Each row is a point on a landscape with many valleys, with its height.
A ball rolls from a point to whichever of its 4 nearest points has the largest drop for the distance, and stops where none of them is lower. Distance is the straight distance between rows; heights are no part of it.
K_753 height 2.5: [  3   9  30  43  11 -40 -19  33   5]
K_347 height 52.2: [-28  34  -9  12  33   5 -24  53  30]
K_771 height 11.8: [-22  40 -49 -26 -34  59  20  -4   8]
K_183 height 33.6: [ 22 -72  39 -26   8 -33   3 -48 -25]
K_184 height 35.5: [ 39 -40  38  25 -14 -57 -26 -18  -2]
K_629 height 31.9: [ -3  19  10  30   1 -25 -14  36   1]
K_606 height 10.7: [  9   5  37  52   5 -50 -23  25   5]
K_462 height 64.2: [ 26 -18  32  36 -14 -45 -23  -2  -7]
K_148 height 26.8: [ 21 -13  42  45  -6 -65 -27  12   2]
K_923 height 14.8: [ 29 -35   9 -16  -5  11  16 -38 -24]
K_480 height 15.4: [ 23 -31   3 -25   0  19  30 -46 -22]
K_478 height 12.7: [-44  56 -28 -11  14  21 -18  41  24]
K_777 height 21.1: [ 33 -55  24 -17  -2 -18   0 -41 -20]
K_833 height 59.1: [ 13   4 -25 -15 -24  37  21 -15 -15]
K_493 height 32.1: [ 20 -13 -13 -23  -7  34  34 -38 -18]
K_939 height 38.3: [ -4  20 -25   0 -31  23   6   8 -12]
K_567 height 16.8: [  5  14  -4  14 -18  -3  -5  11  -7]
K_124 height 13.1: [ 31 -39  19 -12 -11  -8   0 -36 -19]
K_852 height 11.5: [-25  41 -31   1 -15  15  -3  29   8]
K_102 height 5.2: [ 27  -9   7   4 -18 -10  -3 -10  -9]
K_924 height 28.7: [-24  33  -3  23  20  -7 -13  51  18]
K_792 height 30.6: [ -4 -49  11 -35  18  -3  47 -69 -32]
K_394 height 36.3: [ 19 -57  25 -25   8  -7  20 -58 -30]
K_93 height 14.4: [-47  57 -55 -29 -31  62  12  -3  12]
K_711 height 37.0: [-19  31  -5  20  55  20 -37  61  78]
K_229 height 30.9: [ 32 -37  46  37 -10 -72 -33  -5   5]
K_4 height 27.5: [-13  22  13  36  53   3 -28  65  57]
K_287 height 33.5: [  0 -64  23 -34  12 -17  41 -63 -33]
K_302 height 13.8: [ 13   5  16  30 -15 -27 -15  16  -9]
K_963 height 16.9: [-24  38 -18   7   0   9 -10  43  11]
K_694 height 40.6: [-26  31  -2  19  49  15 -27  60  63]
K_637 height 10.9: [ 25  -4  -3   8 -20   4   2  -4 -12]
K_473 height 5.3: [-52  71 -50 -33 -10  47  -4  14  20]
K_335 height 20.4: [-20  37 -11  14   5   0 -14  43   9]
K_999 height 57.2: [ 15   1  25  43  -5 -47 -21  17   4]
K_361 height 12.5: [-23  39 -36 -12 -29  41  14  13   0]
K_479 height 29.0: [  5 -38   4 -36  23  11  54 -65 -36]
K_936 height 21.7: [ 36 -27  21   2 -15  -6  -6 -22 -16]
K_566 height 29.6: [ -1  15 -42 -25 -28  59  29 -23  -5]
K_460 height 42.5: [ -8  17  26  38  26 -24 -18  51  20]
K_964 height 38.1: [-14 -58  20 -37  11 -22  54 -73 -36]
K_718 height 8.7: [-41  54 -35 -14  -5  27  -7  28  18]
K_342 height 76.5: [-30  42 -22   3  46  19 -37  55  57]
K_686 height 90.3: [ 34 -24  27  21 -18 -43 -14  -6 -12]
K_208 height 34.0: [ -8  25  13  35  16 -20 -16  45  11]
K_967 height 20.6: [ -5  26 -14  14 -14   0  -6  26  -8]
K_242 height 34.8: [-15  26  12  25  42 -11 -22  56  28]
K_565 height 30.8: [-12 -42   2 -36  18   0  57 -76 -34]
K_80 height 14.5: [ 31 -39  16 -13  -8  -2   5 -32 -25]
K_658 height 14.2: [-19  29   4  30  44   0 -29  63  46]
K_889 height 34.3: [ 34 -68  39  -8  -9 -42 -18 -27 -16]
K_19 height 20.5: [  1  20 -13  11 -23   8  -1   9  -7]
K_236 height 34.1: [-18 -47  11 -38  12 -15  69 -84 -38]
K_484 height 8.3: [-36  51 -41 -18 -16  36  -3  18   9]
K_641 height 19.2: [ 25 -20  -6 -13 -11  27  24 -31 -17]
K_944 height 63.5: [-33  42 -17   4  38  12 -23  49  36]
K_60 height 41.1: [ 37 -71  46   5  -7 -68 -30 -23   1]
K_214 height 24.1: [-12  24  -4  22  -1 -10  -8  38   1]
K_656 height 19.3: [-33  50 -22  -5  13  12 -16  44  19]
K_600 height 56.4: [ 36 -36  24   6 -11 -23 -19 -24 -11]
K_744 height 43.0: [ 21  -3 -16 -16 -20  34  24 -27 -13]
K_522 height 11.7: [ 31 -72  35 -16   3 -37  -7 -38 -15]
K_327 height 7.8: [-48  59 -45 -23 -10  43  -5  18  13]
K_668 height 24.2: [ -3  17 -38 -17 -33  46  21  -8  -6]
K_992 height 10.3: [-31  47 -49 -18 -29  50   9   6  13]
K_639 height 29.2: [ 21   1 -16  -3 -25  22  11 -10 -14]
K_447 height 33.1: [ 11  -4 -38 -27 -16  54  38 -30 -12]
K_976 height 8.8: [-46  57 -48 -25 -19  51   3   7  15]
K_517 height 23.2: [  8 -29  -8 -33  11  29  48 -57 -31]
K_340 height 36.1: [  7 -68  31 -30  12 -22  27 -59 -31]
K_752 height 27.7: [-15  23   0  25  47   5 -25  64  57]
K_379 height 39.3: [  3  12  22  38   1 -34 -17  30   3]
K_423 height 75.2: [ 24  -5  17  24 -16 -30 -16   7 -14]
K_98 height 37.3: [ 36 -51  23 -12  -1 -29  -9 -33 -20]

For each start below, name the point where the ball stops.
K_939 -> K_102
K_361 -> K_473
K_287 -> K_124
K_342 -> K_658
K_944 -> K_473
K_229 -> K_753
K_852 -> K_473
K_462 -> K_753
K_600 -> K_102
K_567 -> K_102
K_999 -> K_753
K_447 -> K_473
K_711 -> K_658

Call two points neighbours if one is among the 4 nearest of the other. Go from one point of each pair to the other, from neighbour to neighbour, staying as low as possible. Name the highest point that can't be avoided.
K_522, K_658 -> K_242
K_102, K_522 -> K_936
K_753, K_102 -> K_629
K_102, K_473 -> K_967
K_124, K_522 -> K_777
